Each scene shows the same named points in several views. A view is turned or mirrored, shifted and resized as a whole, has a little noise and may leave points out.

Scene 1
View 1
k847: [  9  -2  33 -47  14   3 -31 -49  -6 -30  18  47   2  22  33   5 -12  19
  -4   0  -1 -23   8  32  -1   5  23  -1  38 -21  33  31  51  -7 -20  20
  -1 -16  21  22 -12  -1  18  12 -12  -4   3  20 -20  11  -5 -13 -15 -37
  -5 -24 -12 -67 -18 -22 -39 -28  19 -70  19 -16  26  48 -39  34  15  13]
k589: [  9 -25  16 -19  17  -7 -17 -14  -9  -9  14  40   7  27  11  29 -11   9
  -7  22  31  -2  21   6   5  -8  -9  -2  28 -20  12 -10 -19 -19  12 -26
  20 -10  35   8  -5   6   4  -2 -18  10   1  -9 -24  -6  -6  13 -19 -37
 -12   5   2 -43   3 -35 -20  14  46 -18  -6  -9  -2  30  -5  -8 -11  27]
k270: [ -3 -18  -3 -25  16   4 -14 -19  -8 -12  23  20   8  30   3   8 -24  23
 -16  16   5 -10   8 -11   6 -19  -1  25  15 -20   7  -2  -9 -23  14  -8
  -1  -3  10   6  -6 -11  -6  24 -10  10  -7   3 -36  -7  -3   5 -17 -33
  -4 -11  -2 -42 -11 -32  -1 -16  31  -4  10 -13  -2  15  -8  -7  -6  30]
k258: [-11 -32 -15  -6  24  -5  -1  -3  -3  -3  23  13  16  36  -8  15 -27  28
 -21  32  21   6  16 -35   7 -26 -24  28  18 -25  -4 -33 -53 -26  35 -28
  -5  -1  12  -4  -5 -13 -16  22 -10  20  -4 -15 -47 -19   5  18 -23 -40
 -13   4   6 -38  -9 -40  11   6  33  38  -6 -11 -21   6  11 -27 -30  36]
k114: [ 10 -30  38 -45   7 -22 -34 -44  -2 -27  -3  46  -6  -7  32  46   2 -16
  25   4  10 -20  -1  58  -5   2  30 -10  26 -12  29  26  30 -10 -35  -9
  51 -16  47  10   9  36  37 -17 -14 -11  -3  12   2  13 -36   1 -20 -16
   3   5  17 -26  27 -28 -31 -10  57 -76  -5  22  31  37 -26   9  23   2]
k868: [ -6 -25  12 -40  14   6 -29 -35  -2 -20  19  26  -3  10  18   9 -21  15
  -5  12 -15 -18 -12  16   1 -12  23  24  19 -26  20  27  35 -19 -11  11
   5  -3  11  14   1  -2   6  23  -3  -7 -11  23 -24   9 -18  -3 -23 -20
   2 -18   4 -39  -6 -24  -8 -38  35 -37   8  -1  15  12 -21   9  15  19]
k328: [ 12 -21  27 -12  14 -16  -6  -9 -19  -9   9  55  17  36  20  48   0   3
  -9  23  60  -1  40  11   1   7 -17 -23  35 -12  14 -25 -37 -15  17 -39
  21 -20  43   0 -11  17   5 -23 -30  13  15 -27 -19 -16  -1  21 -19 -53
 -15   9  -4 -60   3 -36 -35  40  47 -30  -5 -15  -5  55  -5  -9 -21  27]
k25: [  5 -13  26 -40  13  -9 -32 -41  -6 -23  12  34   0   8  24  18 -12   6
   4   7  -1 -15  -3  31  -2  -3  21   4  31 -24  27  21  32 -11 -18   3
  17 -14  27  13  -2   9  19   6  -6  -6  -7  13  -8   8 -17  -2 -20 -27
   2 -12   0 -43   0 -23 -25 -25  36 -59   4   0  21  34 -28  13  18  10]
k189: [ -5 -43  17 -34   8 -14 -22 -31   5 -15  10  14 -10 -10   5  38 -13  -8
   9  21  -7 -11 -12  30   5 -21  23  15  11 -18  11  14  11 -21 -16  -6
  38  -2  29   1   8  20  26   1  -3  -6 -12  13  -8   9 -35  11 -19 -10
   4   1  26 -11  25 -25  -3 -20  58 -33 -14  25  17   9  -6 -12   9   8]
k878: [  6 -11  26 -38  14   0 -29 -39 -11 -26  15  38   3  24  27  16 -11  11
  -1   4   6 -16  10  28   1   2  14  -3  34 -15  29  19  31 -12 -10  -1
  10 -11  27  15 -10   4  12   9 -14  -2  -1  12 -17   3 -13   0 -17 -34
  -4 -16  -4 -53 -10 -28 -28 -18  30 -56  11 -10  16  42 -28  19  12  14]
k545: [-13 -47  -3 -29  13 -10 -24 -24   4 -10  10   4  -3  -1  -2  25 -24   4
   1  25 -14 -11 -20  10   4 -32  12  33   3 -21   8   9  -3 -25  -4 -12
  26   3  20   0  13   7   8  21  -3   0 -17  12 -21   7 -28   9 -26  -3
   3   1  28  -6  22 -30  16 -29  50  -7 -13  19   8 -10   2 -23   8  14]
k309: [-10 -47  -5 -15  10 -16 -13 -18  -1  -4  13   7   2   6  -7  34 -20   0
  -7  28   3  -1  -4  -3   3 -31   3  29   4 -19  -4  -6 -29 -27   2 -22
  30   1  26  -8  13   9   4   9  -5   5 -15  -3 -19  -2 -23  21 -24 -14
  -2   6  25 -10  21 -34  12  -8  55   5 -18  20  -5  -3  11 -29  -8  20]
View 2
k114: [  3 -26 -13  27  -8 -20  15  -6 -19  20  31  -7 -11  12  25   7   3  -2
 -13  11 -16   9  17  -1  11  23  43 -23   3  14  47 -25   2  -6  10 -17
 -32  -3  -2 -18   3  -2  18  12  -3   9  13   4   0  46  10  18   1  10
 -14 -12  27 -17  -9 -36   6   6  13  -7 -13 -11   0   9 -18   9 -17   0]
k868: [  2 -26   9  -7  -5 -12  22   5   2  11  25  -7 -12   6  18 -15   2   9
  -1 -11  -9  -8  14  15  10  -2   7  -1  -7   6  34 -14  -1   1  13  -1
 -16   2 -14  -7  11   4  24  -1   0   3   1 -11  -3  11  10  -6 -17   8
 -17 -16  12  -9  -6  -7   8  -5   1  -7  -1  -3  17  23  -5   8  -9  -3]
k189: [  1 -19  -2  13  -2  -7   8   4 -10   9  19   1  -6   4  18   3   6   0
  -1  -5   0   1  10   0   3   6  16 -15   4   6  30 -17   1  -4  -1  -5
 -20  -3 -11  -3  -2  -4  16   7   4   4   6   0  -9  29   9   8  -4   8
  -9 -10   9  -8   2 -26  12   2   8   5 -14  -3   6   8 -11   8 -13   7]
k878: [  1 -31   2   1 -11 -12  21 -10 -14  21  28   0 -12   8  26   1   2  -7
 -14  -4 -12  -9  15  19  20   4  23  -8  -1  14  37 -13 -11  -5  18 -11
 -19  -2  -6  -8   2   3  23  -3   0  13   6  -6   1  20   0  -2 -19   8
 -11 -16  24  -6  -7 -12  -5  -7   1   7   0 -10  21  22  -4   8   9  -4]
k847: [  4 -39   5  -6 -14 -17  30 -11 -14  26  36  -6 -12   9  30  -4  -3 -10
 -17   0 -21 -12  18  26  25   7  29  -7  -7  16  40 -16 -14  -5  26 -14
 -23  -1  -4 -19   7   7  32  -6   4  15   8  -9   8  22   2  -9 -25   4
 -13 -22  28 -13 -10  -8  -9 -10   3   0   4 -16  27  30  -3  10  15 -13]
k309: [  3 -10  -3  12   5  -2  -3   5   0   1   0  11  -1  -2  13   1  12   1
   5 -17  15   1   5  -5  -7  -4  -7  -5   7  -3  23 -13   0   0 -10   9
  -6  -6 -20  14 -11  -9   8   5   4  -5  -1   1 -18  13   6   6   0  12
  -5  -7  -6   6  12 -26  23   2   3  19 -17   5   6  -2 -11   5 -18  13]
k589: [  4 -22  -1  10  -7  -5   1 -11 -15  15   3  13   4  -1  24  13  12 -22
  -8  -8  12  -8   2   7  10  -4   8 -10   8   8  26  -6 -15  -6   0  -5
 -10 -10 -12  13 -18  -2  11   0   3  12   3  -1  -6  15   0   7  -8  12
   1 -14  15   9  11 -24   1  -5   0  32  -9  -6  19   5  -1   1   9   2]
View 3
k270: [-28  -5 -16  -4  -2  -3  -6  -5  12  17  17  18   2   3  -4 -13 -29 -16
   5   7   5  15   2  -3  -6 -13  -3  -2  -7  21 -13  10   8   8   5 -11
  -8 -14   4   4  25  -2   7 -16  -8  14   9   0 -12 -10  23   2   7   4
  24   5 -10  20 -22   8  -6  -1   7  -1   2 -10   6  -4  14   2   7  19]
k545: [-32  19 -26 -12   8   9  -8  16   1   8  -8  -6   8  27   7 -42 -26  -4
   7   3   6   1   1 -20   1 -32 -15   1   8  18  -7   1  -9   0  -3 -11
 -34 -24 -10 -14   0  23  -7 -17   0   7 -24   3 -23 -11  -1   0  14   1
  20   3   8  12 -24  -5   0   0   7  11  13 -10  11  -9   8  -9  21   0]
k868: [-26   6 -23  17   7  -7 -12   0  11 -12   5   8  11   0  -7 -23  -5 -13
   4  15   4   4   6  -2   8 -33 -10   1  -8  12 -24 -11  -6  17  -2 -22
 -14 -11  -6   1  15  19  -9 -21 -21 -10   4   7 -15   2  -8   8  28  -9
  26 -13 -13   7 -10   5 -13  -7   3  12 -19 -14  20  -3   1  -3   4  16]
k25: [-27   8 -18  12  20 -11 -10   0  16 -15   4  17  12   7 -26  -8  -3  -9
   3  12  -4  -1  12  -8   9 -18 -13  -2 -18   5 -18 -10 -14  23  15 -28
 -15 -13 -12  10   9  22 -18  -7 -33 -11   0   7 -12   5 -21   7  27  -7
  32 -19 -11   1   0   5  -3  -8   7   5 -25  -6  24  15   0   0   1   3]
k847: [-21  -3 -16  24  15 -19 -14 -13  22 -25  13  34  11  -9 -29  12   0 -14
   4  24  -4   3  17   1   9 -14  -9  -3 -28   3 -28 -13  -6  34  19 -32
  -3  -5 -11  20  19  14 -14 -10 -43 -18  15   5  -9  14 -23  10  35 -12
  37 -28 -20  -1   9  15  -8 -10   5   5 -43  -6  27  15  -8   7 -13  22]
k258: [-24 -13  -9 -24  -5  13  -5  -9   9  45  22  13  -3  11   3 -12 -47 -18
   2   0   2  22  -7  -8 -19   0  11   3   1  33  -2  25  16  -3  14   3
 -11 -16   9   3  26 -18  20  -9  11  33  12  -6 -11 -22  54  -3 -13  19
  17  20  -2  37 -36   9   0   6  13  -9  29  -5 -11 -11  25   7  15  14]
k189: [-31  14 -21 -10  22   5 -11   9  12   0  -1   5   8  26 -17 -23 -17  -4
   7   2  -5   1  11 -26   7 -15 -14   3  -9  10  -8   0 -16  11  16 -17
 -27 -17 -13   0  -3  19 -14  -4 -15  -5 -21   2 -19  -4 -18   3  19  -2
  30  -6   2   6  -7  -3   5  -3   6   2   1  -1  18  12   6  -2  14 -10]
k589: [-24  -7 -13 -19  18   7  -7  -5  17  20  13  19   4  18 -28   2 -29  -5
   6   4 -11  12   2 -15  -5   4   1  -1 -13  11  -3  12  -3   8  30 -15
 -13 -14  -3  12  14  -7  -4   7  -9   8  -1  -4 -12  -9  10   1   5  10
  30  -1  -8  17 -16   2   5  -2   8  -7   8   2   6  20  16  12   7  -5]
k878: [-25   2 -12  11  14  -9 -10  -9  20 -13  11  23  10  -1 -28   1  -8  -8
   4  18  -7   3  14  -6   7 -11 -10   0 -25   5 -21  -6  -8  23  20 -25
  -9 -10  -9  13  16  11 -16  -6 -33  -6   5   5 -13   8 -13   9  29  -4
  36 -19 -16   4  -1   6  -5  -9   9  -1 -23  -4  20  13   0   6  -2  12]
k328: [-22 -17  -3 -32  29   9  -9 -10  28  29  24  34  -1  21 -50  21 -36  -1
   2   3 -30  10   8 -30 -11  35   7  -5 -31  12   5  22  -5  16  57 -18
  -7 -16  -3  23  13 -19  -3  23 -13  14   3  -5  -2 -13  13   3   1  20
  34  -2 -12  20  -9   2  12  -5   8 -20   9  19   4  38  18  20   0 -17]
k309: [-26   7 -23 -20  18  12  -9   9   9  13   2   1   7  28  -9 -26 -29  -5
   5  -4  -4   4   3 -26  -3 -13  -8   1  -5  17  -4   7 -11  -2  17 -10
 -26 -21  -8  -3   6  10  -8  -3   2   8 -15  -1 -19 -12   8   3   8   5
  26   7   5  16 -23  -5   5  -3   5   2  19  -1   8   3  15   0  18 -10]
k114: [-31  19 -21   1  42  -1 -10   8  17 -17  -9  14  12  28 -44 -15  -4   6
   6   3 -13  -8  17 -31  16  -9 -21   2 -23  -6  -7 -14 -30  18  26 -27
 -29 -16 -26  10 -11  30 -30   4 -29 -22 -33   9 -18  11 -46  10  31  -8
  37 -23  -4 -10  10  -8  10 -11   8   9 -16   4  31  36  -4  -1   6 -21]
View 4
k545: [ 13   0  -7   4   3 -16 -11  -1   7   8 -19  15   7 -20 -10  12  -3  36
  13  12   3 -19  -8 -11   3  18  24  -6 -24   2   8 -12  18  -3  13   8
  12  14  -9  -2 -25  -8  -7   4  -1 -11  15   3   7   3  29 -11  -6  -4
  19 -12 -15  14  -7  -7  13 -13   1  14   9  -4   1  -2   6  15   5 -11]
k309: [ 21   3   3   5  -1 -21 -17   7  15   2 -21   7   2 -26 -13  17  -4  38
  13   0   5 -23  -1 -15  13   3  12   3  -9   6  10 -10   5  -3  11   2
  13   1 -15  -8 -32   5  -2   8   2  -1  11   9   7 -14  17 -12   1  -8
  18 -15   0  13  -8 -23  14  -6   6  16   8   8  -2 -12   8   8   5  -9]
k270: [  9  20   5  18 -17   7   1   3  -4   9   3  20   7 -26   9   7 -23  19
 -18   7  15 -15   3 -14  -5   4  -3 -12  10  11   8  13  12  -7  -8  -7
   4   2 -26 -15  -4  18 -26   6   4   7  -7  -4  -5   5  10  14  -1 -13
   6  -7 -22   3  -1 -15   6  -2  -2   1   6   7   4 -18  11   7  14   7]
k258: [ 41  37  25  14 -23  -4   1  15   0   4  -5  18   0 -45   0  29 -31  24
 -24 -17  38 -33  12 -12  -1 -24 -36  -2  36  14   4  12  -6  -3 -10 -11
   6 -11 -38 -23  -3  41 -25   9  -1  23  -8   4  -3 -22  -8  12  11 -39
   5 -19   9   9 -10 -53  21   6   6   3  -3  28  13 -31  21  -1  15  18]
k878: [-17   0   4  19  -3  23  -5  -3   7   4  29  22   2  -2  12  -5 -18  11
  -5  23 -27  11  -1 -13  -1  34  27 -19   4  14  12  20   5 -35  -3 -24
 -17  -5 -33 -10 -11   4 -27  20   1  -5 -22   3  -3   8  18  30 -11  15
  -8  12 -32 -18  14  17 -23  -3  -3   7   2   3  -9  -9  -9   3  11  -4]
k847: [-29  -1  -1  22  -4  39  -3  -7  -5   4  41  27   2  -4  23  -9 -25   2
 -11  31 -29  14   0 -16 -10  42  32 -22   5  14  20  28  12 -43 -11 -28
 -23   2 -28  -7 -11   1 -36  14   4  -7 -31   0  -6  20  26  39 -15  24
 -15  15 -46 -26  22  28 -32  -6  -9   3   7  -5 -16  -2 -12   3  18  -2]
k328: [ 28  16  35  14 -10   2 -15  11  18 -10  20   7 -21 -20 -10  31 -18  20
  11   2  -7  -2  11  -3  21  10  -6   5  36  20   5  15 -33 -49 -15 -33
 -20 -32 -58 -16 -33  32 -11  28   0  22 -19  25   5 -37 -10  31   5   3
 -13   7  12 -13   6 -11 -25   7  29   8 -13  36 -12 -32   1 -10   1   2]
k25: [-17  -9  -2  18   2  16  -9  -5   8   2  19  19   1  -2   8  -5 -13  16
   5  28 -27   7  -1 -15   0  38  35 -14  -4  11  17  11  10 -35  -3 -19
 -11  -1 -23  -4 -17  -1 -23  14   3 -10 -16   4   1   8  22  23 -12  18
  -2   7 -35 -13  16  22 -20  -6  -1   6   6  -2 -11  -5 -13   3  12 -12]
k868: [-16  -1 -14  17  -2  16  -5  -3   4  12  14  24   9 -10  14  -5 -16  15
  -8  25 -11   1  -9 -16  -9  27  26 -16  -8   9  17  13  26 -18  -1 -10
  -2   8 -11  -4 -10  -4 -26   4   1 -13 -11  -5  -1  18  27  13 -10   6
   4   5 -40  -6   8  13  -3 -12 -12   9  10  -9  -7  -2   0  12  17  -5]
k189: [  2  -5   7   9   9  -3 -17  -1  16  -2   0  15   0 -14  -5   9   0  29
  18  19 -20  -4  -2 -14   8  32  28  -7 -15   8  11  -7   0 -24  10  -5
   0  -2 -22  -2 -33  -2  -8  10   1  -9   0  12   7  -7  23   6  -4  11
   6  -1 -11   1   3   6  -8 -11  11  15   6   2 -11  -5  -4   6   4 -14]

In a view up to two points have been moved. Name them for each view, in the order of its rows, or write -.
view 1: k189
view 2: -
view 3: k309
view 4: k258
